A landscape with many valleys, sampled at points; each row gives a point and its height.
From any point a ball rolls to the lowest of the 2 points nearest to it. It stops when none of these is lower. Distance is the straight distance between rows; heights are no part of it.
K_545: [166  99 148 115 153 144 119 132 117 104 125 140 150  53  92 146 114 136
 127 136 126 127 191  77  80  78]  h=63.2
K_644: [157 156 149 127 148 128 149 118 107 103 121 143 135 133 163 116 107  92
 154 116 153 157  87 169 183 182]  h=65.3
K_168: [ 85 165 115 130 129 121 175 125  67 117 121  84 133 108 125 143  92 118
 102 107 126 107 162  95 174 177]  h=51.1
K_88: [153  95 127 154 141 137 120 187 114 153 105  82 183 121  80  99 125 172
 202 122  83 103 148 107 167 108]  h=39.2
K_374: [127 125 135 102  97 146 145 108 157 119 162 112 146 108  81 164 165 142
 105  77 133 110 185 113 100  82]  h=44.7
K_408: [155 121 160 151 187 109 132 173 196 131 101 150 164 129 150  91  88  76
 163  54  99 110 145 149 172 136]  h=56.4
K_207: [114  99 103 135 163 144 123 126 128 120 121 184 103 109 136 170 117 134
  78 164 137 135 141  89  28  97]  h=68.2
K_982: [115 149 102  79 125 121  93 154 153 179 120  77  98 157 111 105 186 153
  77 131 110 121 115 131 136  51]  h=24.5
K_292: [157 166 131 118 186 101 142 148 132 187  96 126 141 143 156  95 155 114
 175 103 101 145  91 150 198 127]  h=6.8
K_199: [110 181 152  78  80 112 117 134 107 104 144  63  80 137 141 140 164  88
  77  59 157 146 168 149 201 187]  h=31.7
K_296: [175  85 147 124 158 122 104 143 144 161  91 186 151 100 108 135 120 152
 185 168 102 155 132  90  95  94]  h=52.8
K_601: [146 107 127  94 150 119  72 135 127 144 111 163  92 102 131 115 110 139
  99 222 117 150 100 107 106  81]  h=66.6
K_753: [134  81 124 190 165 139 134 173 172  92 113 146 187 173 132 109  99 105
 183  81 119 122 129 126 108 148]  h=57.4
K_29: [118 116 141 127 149 146 154 150 174 131 120 101 175 120  85 142 140 120
 130  68 116 105 173 109 104  69]  h=27.9
K_840: [100 129 166  90  83 155 162  78 176 135 137 163 129 101 113 178 129 128
 116 128 151 167 143 136  96 132]  h=46.3
K_733: [158 142 137 146 204 124 166 160  91 135 103 130 156  72 139 112 105 121
 155  87 106 101 172  87 159 141]  h=45.5
K_143: [179 150 142  81 118 134 104 103 118 126 152  93  97 127 164  98 178 117
 126 128 139 156  97 189 162 121]  h=54.0
K_255: [151 163 117 130 196 107 146 149 127 150  97 114 140 179 168 103 155 105
 145  72 121 138  94 155 179 150]  h=11.5
K_835: [124  99  91 180 150 108  87 182 163 103 116 161 154 187 161  78  78  98
 159 147  95 126  94 128 125 157]  h=63.0
K_489: [ 58 132  67 162 166 126 125 156 152 124 111 131 114 197 151 105 110 100
  72 121 118 105  95 115 106 131]  h=18.1
K_990: [144 133 135 163 103 123 143 103  89  83 128 154 121 164 166 131 108 119
 156 160 174 144  70 172 128 190]  h=22.3
K_141: [146 102 179 126 144 126 155 144 177 148 108 149 191  82  89 139  95 129
 184 112  98 115 171 101 139 100]  h=32.7
K_314: [163 120 123 130  75 127  74  83 108  89 167 152  68 122 143 145 156 159
  92 181 167 124 127 152  77 116]  h=70.5
K_394: [170 158 107 108  97 122  84  96  89 112 161  93  82 162 157 107 185 140
 119 157 147 139  92 182 144 133]  h=52.0
K_178: [181 128 175  50 141 145  90 137 152 137 122 114  95  68 119 118 143 101
 107 104 136 146 150 165 148  63]  h=55.8
K_767: [130 100 122 130 139 103  75 151 115 138 106 150 129  84 108  95  71 145
 147 229  87 113 105  80 141 115]  h=67.2
K_818: [184 108 133 165 172 126 162 125 113 159  98 192 155 107 137 143 150 168
 201 114 117 144 130  97  98 128]  h=48.8
K_763: [127 173 150 112  70 133 140  83 108  92 183 122 122 114 127 187 174 134
 130  85 159 140 180 143 156 193]  h=56.6
K_345: [155  75 118 193 137 144 113 141 109  72 116 142 135 150 143 119 107 152
 162 152 155 120 113 122  71 148]  h=69.4
K_50: [ 97 167 135 116  45 128 167 103  86 106 165  73 145 132  82 179 138 141
 133 110 141 121 167 133 177 179]  h=51.4
K_542: [175 131 140 145 185 121 156 118 142 136 121 156 151 150 175 116 150  97
 184  95 131 163  85 165 130 144]  h=14.9
K_656: [113 166 115 125 144 117 147 134  71 140 115  80 138  96 114 107 107 144
 130 131 103  96 138 102 183 143]  h=49.4
K_78: [ 84 122 183  78  98 136 132 134 165 135 121  86 118  83  91 137 114 105
  90  92 138 117 169 114 146  85]  h=49.7
K_99: [151  84 124 157 196 130  99 172 151 112 103 155 150 113 126 113  98 116
 140 126 100 128 152  86  75 100]  h=48.3
K_857: [169 122 149 117 131 122 126 101 120 152 114 195 116  88 144 139 146 154
 149 178 140 169 105 127  91 112]  h=39.3
K_11: [ 67 118 121 117 107 135  97 156 161 101 127  77 119 154 107  92  77  83
  74 113 128  98 108 109 153 110]  h=65.7
K_914: [142 124  94 150  90 123 102 103  85 105 143 136  75 138 145 143 144 178
 102 184 153  96 124 131  81 130]  h=70.2
K_251: [ 83 189 117  87  84 113 157 115 119 174 133 100  96 174 128 163 171 130
  93 129 132 162 119 133 165 170]  h=9.5
K_496: [139 140 135 111 140 140 149  86 142 116 138 161 104 140 183 138 147  95
 116 114 160 185  87 179 107 161]  h=16.9
K_27: [171 141  99  91 186 124 103 148 118 179 113 138  94  98 148 114 181 162
 100 145 110 140 125 111 113  77]  h=27.5
K_559: [148 122 170  82  99 149 136 111 164 125 148 142 133  94 104 156 151 119
 120 109 147 150 143 137 105  98]  h=44.3
K_652: [153 106 131 117 151 146 118 126 143 122 124 174 130 103 118 159 134 141
 111 142 141 152 143 113  49  87]  h=68.4
K_25: [116 149 139 101  94 121 164 119 153 195 128 100 168 148  92 133 172 158
 167 125 110 137 117 151 167  90]  h=27.4
K_716: [120 160  95 144 123 129 162 140 108 148 138  91 158 175 104 142 156 154
 152  97 121 111 119 140 149 134]  h=49.6
K_428: [ 73 166  94 134 105 113 192  85  72 166 139 153 111 125 119 185 146 158
 104 145 114 129 142  88 115 180]  h=20.2
K_492: [126  77  68 211 103 149 111 159  77  98 142  75 129 177  86 123 125 175
 149 116 133  77 137 116  68 115]  h=50.9
K_959: [112  92  58 169 169 143  97 166  95  92 131 106 103 153 145  99 110 122
  86 142 128  84 116  85  73 106]  h=18.7
K_998: [ 80 134  95 127 163 105 141 123 114 175 107 110 123  84 102 116 108 128
  92 157  89 106 162  60 135 102]  h=34.6
K_918: [141 111 118 158 194 104  97 175 176  93 101 192 135 111 175  87  51  77
 120 114 100 129 132 114 126 153]  h=16.4
K_543: [157 154 122 104 185 125 120 115 142 168 115 142 102 138 185  99 162  97
 138 121 132 170  73 167 154 128]  h=61.8
K_335: [120 109 124 134 130 113 126 103 130 165 114 198 116 121 148 137 126 152
 129 200 123 147  79 118 105 127]  h=37.7
K_64: [ 90 141 134 101  81 143 133 109 114 116 143 135  96 104 127 147 133 137
  82 148 156 141 141 123 119 147]  h=29.5
K_485: [133  99 182 110 155 142 157 145 184 131 109 133 172  80  86 155 104 106
 137  79 114 112 187 108 119  79]  h=30.1
K_911: [ 75 128 171 100 139 140 147 133 147  98 109 116  86  66 122 138  91  83
  56  74 152 127 184 112 136 148]  h=64.1
K_105: [135 136 149 159 115 137 161  88  77  82 129 185 127  86 156 154  94 145
 136 138 172 137 127 121 102 174]  h=22.6
K_272: [104  79  90 168 154 122 115 135 110 136 110 190 106 125 141 154 106 152
 106 206 119 102 124  88  38 116]  h=68.0
K_93: [135  98 114 107 138 144  78 148 106  87 144  73 115  72  90 112  89  98
  72 138 121  84 173  68 105  57]  h=65.2
K_561: [147 116 135 154 152 150 137 149 139  87 127 119 173 147 138 105  99 109
 168  96 140 123 118 144 132 145]  h=57.6
K_696: [ 99 137 126 148  74 138 168 114  83  95 158  75 167 116  78 151  98 137
 136 108 132  98 168 119 152 161]  h=49.5
K_943: [154  73 143 162 148 136 137 168 144 146 111 123 190 103  80 126 109 153
 199 120  81 113 168  87 132 105]  h=35.6
K_36: [149  94 122 145  78 135 119  81 156 134 163 151 106 175 126 186 189 155
 121 141 149 124 145 163  26  82]  h=28.6
K_352: [134 120 140  93 141 147  97 130 158 119 125 136 107 118 132 113 129 108
  94 136 139 147 112 138 109  91]  h=66.1
K_389: [179 135 135  81  96 142  80 105 122 108 169 113  94 100 126 121 178 146
 106 139 146 138 138 147 125  89]  h=60.2
K_900: [116 138 139  88  99 139 134  83 157 128 148 146  80 138 159 153 180  96
  98 113 158 190 110 178 106 152]  h=18.6
K_558: [144  82 158 125  95 145 105 116 156 101 145 143 142 134 103 135 121 125
 141 167 157 149 101 153  76  88]  h=69.7
K_722: [106 163 171  61  89 137 150 100 140 140 127 138  91  72 131 157 150 119
  97 106 144 161 166 128 154 152]  h=43.3
K_254: [141 149 178 110 165 122 153 160 147 165 105 104 155  81 114 113 110 122
 145  90  98 100 159 122 188 113]  h=50.5
K_456: [126  90 111 128 131 142  89 154 129 102 133 117 134 126 104 110 101 133
 109 172 127 110 121  99  87  90]  h=62.6
K_960: [ 58 121 157 124 110 109 148 133 181 160 106 102 169 111  80 126  74 110
 125 139  99 105 143 111 164 115]  h=40.8
K_227: [113 116  89 153  84 133 115 118  82  93 155 103 120 141 114 132 120 166
 114 164 138  87 122 117 102 122]  h=70.1
K_383: [169 147 147 142  98 130 149 111  70 110 137 107 152 115 123 130 127 161
 174 137 139 123 122 151 157 160]  h=45.7
K_216: [130  94 135 150 192 139 125 143 161 104 107 201 149 102 145 136  82 101
 129 116 128 138 138 102  76 130]  h=48.0
K_805: [ 89 119 120 145 167 107 114 151 221 125 106 182 142 168 156 103  82  75
 100  88 109 137 113 136 106 142]  h=17.2
K_60: [151 134 147 121 110 156 151 104 149 127 160 134 158 122 118 163 176 151
 136  87 144 136 162 143  90 113]  h=42.1
K_812: [129 118 136 136 147 137 166 116 178 152 126 148 159 182 139 145 171 110
 167  90 136 159 100 160  93 111]  h=15.1
K_678: [134 143 124 160 111 142 149  89  66  74 156 141 116  89 138 154 110 151
 111 129 166 116 167 109  91 181]  h=24.6
K_463: [168  94 144 130 120 131 110 150 111 145 114  97 168 100  88 109 136 176
 201 159 105 115 136 122 147 102]  h=43.5
K_274: [ 93 132 132 134 105 149 171  95 137 125 137 169 133 130 136 178 124 129
 117 130 150 149 131 115  82 158]  h=47.4
K_755: [154 114 147 111 186 121 107 143 201 156 101 173 136 124 150 112 130  87
 140 106 108 164 108 156 126  93]  h=54.7
K_916: [155 122 191  74 156 142 108 149 160 132 107 136 111  54 108 133  98 100
 105 105 129 135 167 139 137  79]  h=53.0
K_527: [140  88 117 138  88 133 120 114 153 154 146 134 130 191 124 150 183 156
 147 163 140 131 103 158  61  75]  h=27.7
K_594: [131 144 157  84 100 135 148 130 160 173 133  72 152 134  95 127 177 132
 138  87 114 124 146 151 174  83]  h=29.8
K_185: [102  90 111 153 144 120  80 173 158 112 119 140 144 141 119  88  76 118
 128 172  93 114 115  94 115 106]  h=62.7
K_742: [114  90  72 182  86 149 118 156 113 123 155  90 136 201  88 136 157 163
 147 119 135  87 114 139  80  93]  h=50.7
K_890: [127 183 161 105  79 133 172 110 101 115 164  86 139 115 108 181 153 131
 132  70 138 119 192 137 182 182]  h=54.1
K_654: [102 110  64 150 100 148 118 161 135 146 139  70 152 223  91 114 160 136
 135  93 131  93  96 141 119  85]  h=50.4
K_691: [118 161 157 119 110 125 195 101 125 159 119 151 159 146 129 174 141 125
 155 107 140 163 112 142 155 178]  h=27.2
K_522: [122  92 110 186 138 121 120 185 176 125 115 138 191 175 115  95  78 115
 194  99  74 121 142 118 140 154]  h=57.2
K_250: [102 113 114 149 177 109 106 182 138 126 101  85 148 134 116  74  77 100
 123 115  87  87 144 101 163 112]  h=65.4
K_646: [ 81 146 122 118  89 148 129 115 113  90 168  78 101  87 105 153 131 105
  67  77 138  98 199  83 124 133]  h=61.1
K_634: [141 143 177 113 115 133 157  98  93 129 123 162 140  42 122 144  91 150
 152 156 133 134 140 106 167 153]  h=50.6
K_665: [185 167  95 115 161 122 121 105  95 144 156 117  97 169 185 121 216 128
 125 102 133 152 101 174 126 130]  h=60.5
K_801: [180 113 119  93 101 143  75 139 126 136 152  92 120 125  88 128 169 165
 113 146 116 120 139 118  98  37]  h=23.8
K_944: [127 145 137 129  88 143 122  97 107  77 179 138 104 113 144 159 147 142
  92 118 167 124 158 129 106 169]  h=26.8
K_957: [162 118 128 121 103 141 102 119 111  90 151 121 115  98 113 128 137 157
 104 148 146 117 146 123  96  99]  h=61.5
K_882: [127  99  98 160  80 157  87 151  92  75 152  78 124 162  99 100 112 153
 129 148 154  79 107 114 101 104]  h=70.0
K_622: [131 141  97  87  95 138  92 144 131 137 164  70 111 142  99 107 180 146
  89 126 119 103 138 120 125  63]  h=19.6
K_441: [119 151 122 132 179 114 128 168 163 119 104 110 140 184 161  93 115  78
 122  84 127 133  90 160 170 143]  h=13.6
K_932: [106 102  67 159 196 100 106 173 122 155  98  90 138 120 108  79 105 122
 121 132  69  84 157  66 136  91]  h=65.0
K_497: [134 143  91 162  90 108 127 101  71 138 132 126  87 187 159 157 160 179
 137 189 147 106  84 171 113 147]  h=26.9
K_972: [102 182 115 103  84 127 139 128  92 105 146  82 101 161 135 148 144 104
  87  89 153 141 133 139 177 189]  h=26.0
K_153: [176  85 145 134 151 126  86 166 112 131  98 115 154  86 100  93 100 166
 183 173  86 119 140  80 149 112]  h=47.0
K_58: [102 108 108 151 144  97  88 177 182 109 110 137 149 163 140  76  60  91
 123 140  90 109 114 122 150 138]  h=62.9
K_21: [117 144 129 130  27 132 127  61 133 108 190 111 110 174 107 175 183 147
 121 146 158 137 131 168 123 151]  h=33.2
K_424: [115 105 146 126 175 123  95 153 177  81 102 161 114  97 150  99  45  67
  95 122 129 134 126 133 127 132]  h=16.0
K_701: [131 124 149 121  74 126 121  91 124 116 140 133 107 148 151 124 129 122
 140 196 162 159  59 176 131 142]  h=24.7
K_392: [191 102 122 164  96 125  86 114  72  99 120 101 109 145 153  98 130 172
 181 198 151 124  92 163 119 136]  h=49.8
K_732: [152 144 113 119 150 118 132 117 126 174 130 130 110 171 165 119 194 125
 141 143 116 163  79 171 127 115]  h=61.2
K_15: [149  76 106 140  67 155  68 135 123  74 171  90 121 174  92 114 129 136
 127 120 161  94 108 123  73  70]  h=69.9
K_412: [ 91 148 123 140  56 148  97  88 107  64 209  99 101 134  95 165 151 134
  85  93 156  92 188 102 119 171]  h=59.2
K_301: [120 153 139 143 178 114 156 132  91 122  98 149 127  77 148 122  82 115
 126 116 112 115 141  85 158 167]  h=44.2
K_721: [141 160 111  93 126 133 110 113  97 136 142 146  76 108 155 125 161 152
  85 171 139 143 113 137 122 127]  h=31.8
K_499: [141  81 134 134  78 157  85 118 154  72 158 117 130 160 116 120 123 108
 117 129 172 124  99 150  70  82]  h=69.8
K_449: [127 166 143 130  39 130 133  74 126 121 199 103 135 165  83 184 198 152
 143  97 143 127 163 158 143 160]  h=36.3
K_126: [ 92 139 163  86 100 142 146 115 135  99 147 103  93  55 113 155 124  94
  61  61 150 126 219 102 126 143]  h=62.8
K_740: [161 115 172 111 172  93 102 162 219 161  95 169 140 114 145  89  95  79
 158 102  95 155 120 165 170 105]  h=55.3
K_687: [194 171 110 114 172 132 133 131  86 117 144 100 114 135 182 114 184 121
 128  80 141 137 117 160 163 139]  h=59.3
K_35: [144 102 110 174 144 101 100 176 132 147 102 140 164 156 130  73  91 144
 206 163  72 123 107 116 179 157]  h=63.4
K_966: [142 122 140 143 124 118 121  99 114 103 135 138 119 176 175 100 115  96
 165 171 158 164  47 194 139 165]  h=23.1
K_247: [162 110 119  99 149 134  73 135 122 127 131 141  93 121 145 110 143 130
  92 178 136 156  97 135  90  75]  h=66.3
K_242: [161  69 135 179 133 135 107 113 134  92 121 167 123 164 161 124 113 130
 172 169 162 150  84 157  68 142]  h=69.5
K_380: [191 134 118 137 161 145 110 144  90  93 140 112 123 132 166 100 150 138
 141 105 142 126 117 153 138 130]  h=58.2
K_176: [ 59 140 169 111 127 107 170 109 159 146 102 128 137  91  97 135  60 100
 109 126 106 124 157  98 172 156]  h=42.3
K_405: [136 110  68 148 198 132 117 165 113 126 109 143 110 142 147 110 140 136
  95 143 111 110 123  87  75 106]  h=19.3
K_585: [123 147  88 149 169 109 133 146 119 152 120 132 128 215 179 114 148 105
 139 129 117 144  56 169 145 151]  h=30.0
K_362: [114 162 162  73 104 125 160  92 150 152 121 145  88 118 169 149 167  92
 114 101 152 198 107 162 151 169]  h=21.8
K_699: [ 55 110 114 131 126 110 150 119 142 169 119 104 154  96  67 129  74 121
 120 161  93 100 165  72 139  94]  h=38.6
K_590: [167 104 127 151 150 131 138 121 137 129 122 148 142 162 158 116 163 129
 181 126 140 157  90 164  96 119]  h=13.7
K_581: [145 160 135 130 156  98 163 128 132 198  95 155 167 142 133 131 152 137
 192 113  94 150 103 133 187 133]  h=12.5
K_324: [142 132 145 113 157 140 136 146  96 123 120  81 133  62 118 106 109 128
 119  99 115  84 180 102 161 107]  h=54.3
K_16: [128 142 163  77  66 130 120  80 122 127 149 135 101 109 143 124 143 127
 118 171 156 173  95 167 151 143]  h=28.8
K_354: [167 124 194  75 136 144 139 109 156 148 116 174 124  58 136 134 118 104
 160 115 142 172 117 163 162 123]  h=39.4
K_567: [130 169  95 107 131 121 110 131  71 145 129  83 101  97 128 103 146 159
  93 156 114 102 134  96 162 123]  h=45.4
K_605: [ 99 110  70 162 175  91  95 172 126 161  99 117 129 132 120  68  87 138
 132 172  60  94 133  83 150 129]  h=64.5
K_841: [ 95 130  67 171 127 137 163 153 129 151 141  96 155 224 111 143 157 138
 139 101 123 106 108 143 111 123]  h=50.1
K_756: [156 153 166  92 144 128 151  88 120 146 113 182 113  75 171 138 134 103
 156 123 140 186  90 169 156 151]  h=37.2
K_174: [185 107 151 129 153 156 101 151 122  71 128 110 144 118 149  93 115 116
 161 111 149 131 116 151 127 118]  h=57.8
K_719: [116 159  86 125 118 115 126 110  75 153 140 143  84 154 167 145 167 166
  99 175 129 126  95 138 127 144]  h=29.0
K_158: [ 72 122 100 143 173 128 134 145 199 143 114 160 123 192 156 124 133  90
  84 108 124 138  93 132 101 121]  h=17.6
K_327: [ 86 106  59 203 177 107 151 146 113 151 107 161 150 141 123 121 101 135
 148 155  92 112 132  79 102 154]  h=49.0
K_525: [128 136 137 125 146 115 121 114 130 144 108 184 128 122 155 121 104 123
 145 165 131 150  87 127 141 150]  h=36.9
K_55: [146 102 117 104 104 139 102 120 162 146 150 115 130 159 105 133 186 149
 117 145 131 134 115 148  83  46]  h=26.7
K_390: [104 125 132 115  49 149 119  79 154 120 191 121 104 158 107 164 180 151
  99 130 154 124 138 142  88 120]  h=31.5
K_676: [ 97 144 134 124 151 128 126 147 141  96 112 126 124 156 169 106  99  79
 101 113 140 145  98 149 161 160]  h=14.5
K_627: [167  89 131 143 114 147 132 107 136 120 136 156 144 132 108 161 159 173
 145 138 143 132 158 126  39  90]  h=68.7
K_264: [130 124 126 133 183  99  97 155 200 123 102 196 121 142 178  94  78  80
 117 107 106 157  99 146 138 150]  h=16.8
K_206: [122 160 103 147 102 125 159 121  67 125 154  84 160 127  93 150 133 163
 152 108 119 103 156 128 151 155]  h=48.1
K_59: [132 143 149  91 120 143 122 155 145 138 129  57 133 124 103 110 156 115
 108  68 129  99 151 139 176  79]  h=20.6
K_338: [ 54 146 144 124  96 126 180 102 121 149 125 141 139 112 108 156  89 129
 120 163 128 138 124 103 146 169]  h=20.5
K_892: [103 140  86 152  99 145 136 111  90  72 167  88 119 121 105 144 123 129
  86  90 142  86 180  92  99 142]  h=60.3
K_838: [ 82 137 155 131 145 111 112 143 172  97 104 153 121 122 160 102  44  65
 101 125 133 136 115 139 167 172]  h=15.4
K_190: [ 48 149  99 135 112 119 181  94 106 165 127 135 134 105 101 163 108 148
 102 157 117 120 155  80 115 147]  h=24.1
K_298: [ 60 177 103 111  72 106 168  98  86 157 141 127 101 160 124 186 155 153
  97 161 130 143 129 120 147 190]  h=15.7
K_353: [125 154 163  93 112 140 165  99 107 131 130 134 127  49 110 159 124 142
 112 116 133 136 176 106 150 142]  h=48.9
K_117: [ 90 122 123 118 138 137 107 152 175 106 122 118 129 147 126 107 107  93
  84 111 139 124 110 129 120 105]  h=65.8
K_548: [ 52 167 129 100  87 122 154 145 114 120 117  72 110 176 111 146 123 101
  89  98 142 133 120 125 177 182]  h=23.3
K_127: [152 168 129 102 136 142 115 152  79 105 142  52 111  77 127  99 134 135
  92  88 117  82 173 114 182 122]  h=57.5
K_851: [130 151 148 125 104 129 188  80 148 160 146 140 152 161 132 172 182 122
 164  86 145 169 122 169 123 151]  h=29.2
K_54: [137 148 192 116 134 140 153 127 146  92 126 127 140 132 159 124  98  57
 146  83 164 156 106 191 177 169]  h=65.1
K_778: [ 78 167 144 126 154  98 167 120 118 157  91 141 131  97 128 123  74 102
 121 122 106 121 142  93 186 175]  h=43.4
K_17: [100 166 105 146  99 110 182  98  62 148 128 152 133 141 118 171 120 160
 144 156 136 127 110 119 143 189]  h=23.4
K_737: [162 116 155 126 164 126 146  90 159 136 123 181 124 130 179 119 135  75
 167 116 144 192  74 184 116 145]  h=15.9
K_609: [168 144 155  60 113 134  96 124 145 136 140  90 105 104 129 113 165 127
 107 121 133 144 130 154 165  89]  h=57.3
K_660: [147  77 160 144 102 136 115  94 160  83 130 172 128 141 145 128  97 108
 152 180 171 160  82 168  77 129]  h=69.6
K_530: [123 108  94 175 181 116 139 158 115 155 108 132 167 129 118 113 119 151
 172 120  85 111 139  90 127 135]  h=48.4
K_946: [100 172 169  74  81 122 148 118 130 117 134 103  83 104 145 157 156  96
  95  66 159 168 165 151 177 190]  h=37.5
K_76: [139 129 139 139 116 139 140  87  93  98 124 179 107 122 176 141 113 133
 131 162 174 152  93 151 101 178]  h=21.5
K_502: [ 73  96 112 140 148 109  91 159 148 105 114  69 129 125 101  76  61  76
  81 123 108  76 142  87 147  93]  h=65.6
K_404: [169 171 139 109  71 126 141  94  90 125 163  88 130 136 124 139 173 157
 158 119 136 133 133 171 171 149]  h=42.2
K_655: [116 121  78 197 139 113 148 142  80 144 110 148 127 201 152 144 120 160
 175 163 124 115  77 148 122 174]  h=29.1
K_487: [128 119 123 111  74 135 133  83 158 150 164 158 105 139 124 177 188 151
 106 163 149 144 135 153  62  99]  h=29.9
K_556: [145 130 161 125 179  83 111 169 192 149  89 143 134 123 145  74  83  92
 134  84  80 117 135 144 191 124]  h=55.9
K_757: [ 84 111  58 179 154 132 120 161 106 109 129 118 130 183 134 111 107 125
 108 145 114  99 102 111  98 136]  h=18.4
K_816: [142 143 213  92 152 131 172 145 153 161 102 111 119  67 110 131 114 105
 114  66 121 103 184 141 179 116]  h=47.9
K_895: [147 104 103 186 102 138 131 119  99  98 138 122 127 171 125 134 138 168
 166 142 153 111 117 148  81 132]  h=69.3
K_880: [ 82  93  74 173 145 113 122 128  94 143 119 154 116 118 116 131  86 147
 111 214  97  98 120  69  83 115]  h=67.9
K_614: [150 110 102 169 117 136 150 112 123 128 142 141 143 170 128 156 179 176
 157 120 142 116 138 145  65 116]  h=69.1
K_808: [132 107 135 122 111 150 136 114 120 104 139 129 146  92  91 142 108 138
 120 142 142 113 159  97  82 102]  h=62.1
K_293: [ 88 173 150 106 119 119 168 117 147 168 104 134 140 142 124 145 132 123
 129 119 124 155 109 129 167 152]  h=25.4
K_846: [139 109 148 162 145  93 142 175 194 140 105 161 189 144 132  99  72  94
 187  82  74 119 148 142 165 155]  h=56.8
K_460: [130 155 126 135  69 140 154  82 125 130 178 132 140 145 104 181 192 171
 134  98 148 124 169 141 100 144]  h=39.5
K_807: [139 174 159  84  84 132 134  88  99 145 151 123 115 107 137 134 164 145
 128 137 141 160 133 158 173 162]  h=35.9
K_113: [140 149 162 106 161 132 134 164 128 127 110  89 130  98 127  87 108 105
 117  93 130 101 141 134 189 119]  h=52.2
K_367: [ 76 121 107 142 121 148 133 148 165 119 130  67 148 171  87 117 114 103
  95  57 131  85 134 103 118  87]  h=25.8
K_421: [168 143 152 138 111 124 162  95  59 126 125 145 148  65 124 144 109 173
 182 143 135 123 146 118 149 164]  h=48.2
K_282: [144  91 147 115 150 124 100 138 177 154 114 190 153 114 115 136 115 123
 144 174 113 159 111 119 100  85]  h=53.7
K_302: [ 86 106  86 156 122 106 102 135  86 131 122 132 121 105 117  98  69 147
 126 229  97 102 114  84 131 129]  h=67.6
K_790: [ 99 117 130 142 157 134 148 124 151 132 116 180 139 136 142 145 111 118
 117 127 135 144 113 123  81 137]  h=47.7
K_794: [ 86 109 114 152 141 143 157 145 176 132 116 112 174 162  98 132 122 120
 118  85 126 103 144 106  93  99]  h=26.5
K_97: [154 126 140 130 133 121 156 124 150 187 113 133 181 152 106 126 170 158
 210 129 101 146 115 146 162 106]  h=19.5
K_340: [155  78 111 172 151 126  96 168 159 124 111 141 159 171 139  76 117 129
 192 140  93 138  97 135 132 135]  h=63.1
K_419: [157 128 125 155 197 122 161 154 121 150  96 156 170 101 136 128 134 148
 176  82 102 122 156  92 122 132]  h=47.1
K_595: [ 81 149 185 112 140 124 174 126 151 116  98 133 111  87 135 148  88  77
  92  64 148 137 164 123 157 175]  h=64.6
K_308: [110 152 143 121  58 144 120 100 124  67 192 101 112 121 109 175 165 117
  97  58 164 122 191 123 143 187]  h=58.3
K_993: [124 172 156  87  93 130 166  88 136 145 150 118 119 148 145 172 190 110
 131  78 149 177 137 162 155 170]  h=26.3
K_90: [140 154 129 116 164 123 153 101 128 155 109 202 116  96 172 141 137 121
 129 129 138 164  93 128 130 149]  h=36.0
K_845: [118 149  96 163 137 119 135 136  83 114 128 131 116 211 174 124 128 113
 132 160 142 134  52 172 141 178]  h=29.6
K_945: [196 132 121 143  93 118  91 100  70  90 151 103  87 139 164  98 154 157
 141 165 164 125  98 171 130 136]  h=50.8
K_920: [173 148 191  74 148 142 161 127 149 161 113 142 133  55 134 141 145 117
 141  80 129 141 159 141 162 109]  h=43.6
K_582: [ 97 109  73 201 149 117 134 153 102 113 118 147 137 218 170 131 101 116
 149 151 130 114  67 154 110 179]  h=29.3
K_179: [153 165 123  97 156 124 126  97  94 143 125 180  77  95 181 136 165 140
 104 139 148 163  96 138 127 146]  h=34.4
K_377: [130 143 102 165  96 109 158  94  77 141 131 144 124 167 142 173 149 174
 153 162 149 125 113 150 110 167]  h=25.3
K_705: [ 76 136  78 125 157 104 115 146 127 183 108 126 116 129 117 110 120 149
  88 185  84 110 116  83 130  99]  h=30.7
K_638: [183  73 151 163 143 125  81 150 111 117 101 134 138 118 120  87  98 160
 192 189 107 132 110 111 131 138]  h=48.7
K_674: [139 115  94 164 166  96  99 164 105 154  96 158 143 114 136  87  97 151
 171 174  64 119 115  81 161 152]  h=63.9
K_193: [147 160  93  89 152 127 105 123  95 151 132 114  88  83 130 117 168 162
  71 149 114 115 150  96 129  87]  h=38.0
K_987: [107 121 137 106 132 141 110 162 174 121 125  64 129 145  98 105 132  97
  87  47 131  90 147 127 142  62]  h=24.8
K_378: [114 135  98 160  63 148 102  87  76  53 194 105  98 107 104 149 113 142
  85 122 157  76 185  89  98 160]  h=59.8
K_269: [172  93 151 118 153 120  88 132 181 151 112 168 135 131 147 105 135 104
 163 161 108 171  89 148 115  92]  h=54.2
K_770: [ 90 130  71 114 144 116 101 158 139 189 113  92 117 164 117 105 155 156
  91 166  97 101 101 110 128  73]  h=28.5
K_636: [145 180  98 109 103 132  90 136  73  91 172  49 103 127 119 110 156 144
  87 104 132  83 155 121 176 131]  h=60.4
K_813: [ 67 143 130 106 112 117 148 119 162 163 111 144 135 127 114 135 108 126
 104 161 122 139 111 109 150 132]  h=23.2
K_825: [ 73 161 129  90  72 126 141 122 132 147 137  77 115 141 105 137 148 134
  87 119 133 134 145 124 163 142]  h=17.8
K_729: [146 110 124 128 159 106  74 146 125 148 102 190 116 102 142 100  91 142
 136 210 100 139  91  99 117 116]  h=66.9
K_491: [179  76 128 164 121 123  68 133  90  90 100 132 108 130 141  87 100 163
 165 213 142 127  92 133 104 129]  h=49.3
K_724: [107 122 167  79  77 150 141 134 172 125 151  72 145 107  64 139 142 119
  96  75 127  95 181 109 133  73]  h=47.3
K_203: [145  82 140 123 152 147 112 144  97 106 132  99 146  51  79 130  82 112
 114 139 114  97 200  66  98  71]  h=64.4
K_196: [160 120  83 136 181 124 107 144 101 159 111 157  95 130 163 121 168 165
 113 153 114 128 115 106  86  98]  h=21.2
K_306: [102 123 174  80 150 131 120 143 188 142 101 126 116  87  98 130 105 102
  82 105 125 137 154 127 138  96]  h=51.3
K_997: [ 92 143 196 116 114 141 168 134 160  91 118 129 129 113 131 138  73  67
 119  78 162 145 140 160 173 179]  h=64.8
K_350: [176 114 149 129 169 129 137 132 121 147 101 169 148  63 115 136 130 162
 171 132 115 137 153  95 100 100]  h=51.0
K_853: [112 121  83 164 106 107 142 134  89 167 129 125 128 210 138 150 155 166
 159 186 119 121  68 163 131 148]  h=28.2

For each start below, name the point where the ball stops.
K_732 -> K_622
K_54 -> K_206
K_656 -> K_292
K_636 -> K_292
K_394 -> K_59
K_755 -> K_622
K_530 -> K_622

Call two points neighbours if one is among the 2 nearest of the other. Go from one point of each pair to the other, from neighbour to neighbour, staying as low as possible. Name the highest point that can't be avoided.
K_590 and K_338 -> K_851
K_292 and K_59 -> K_594
K_338 and K_251 -> K_190
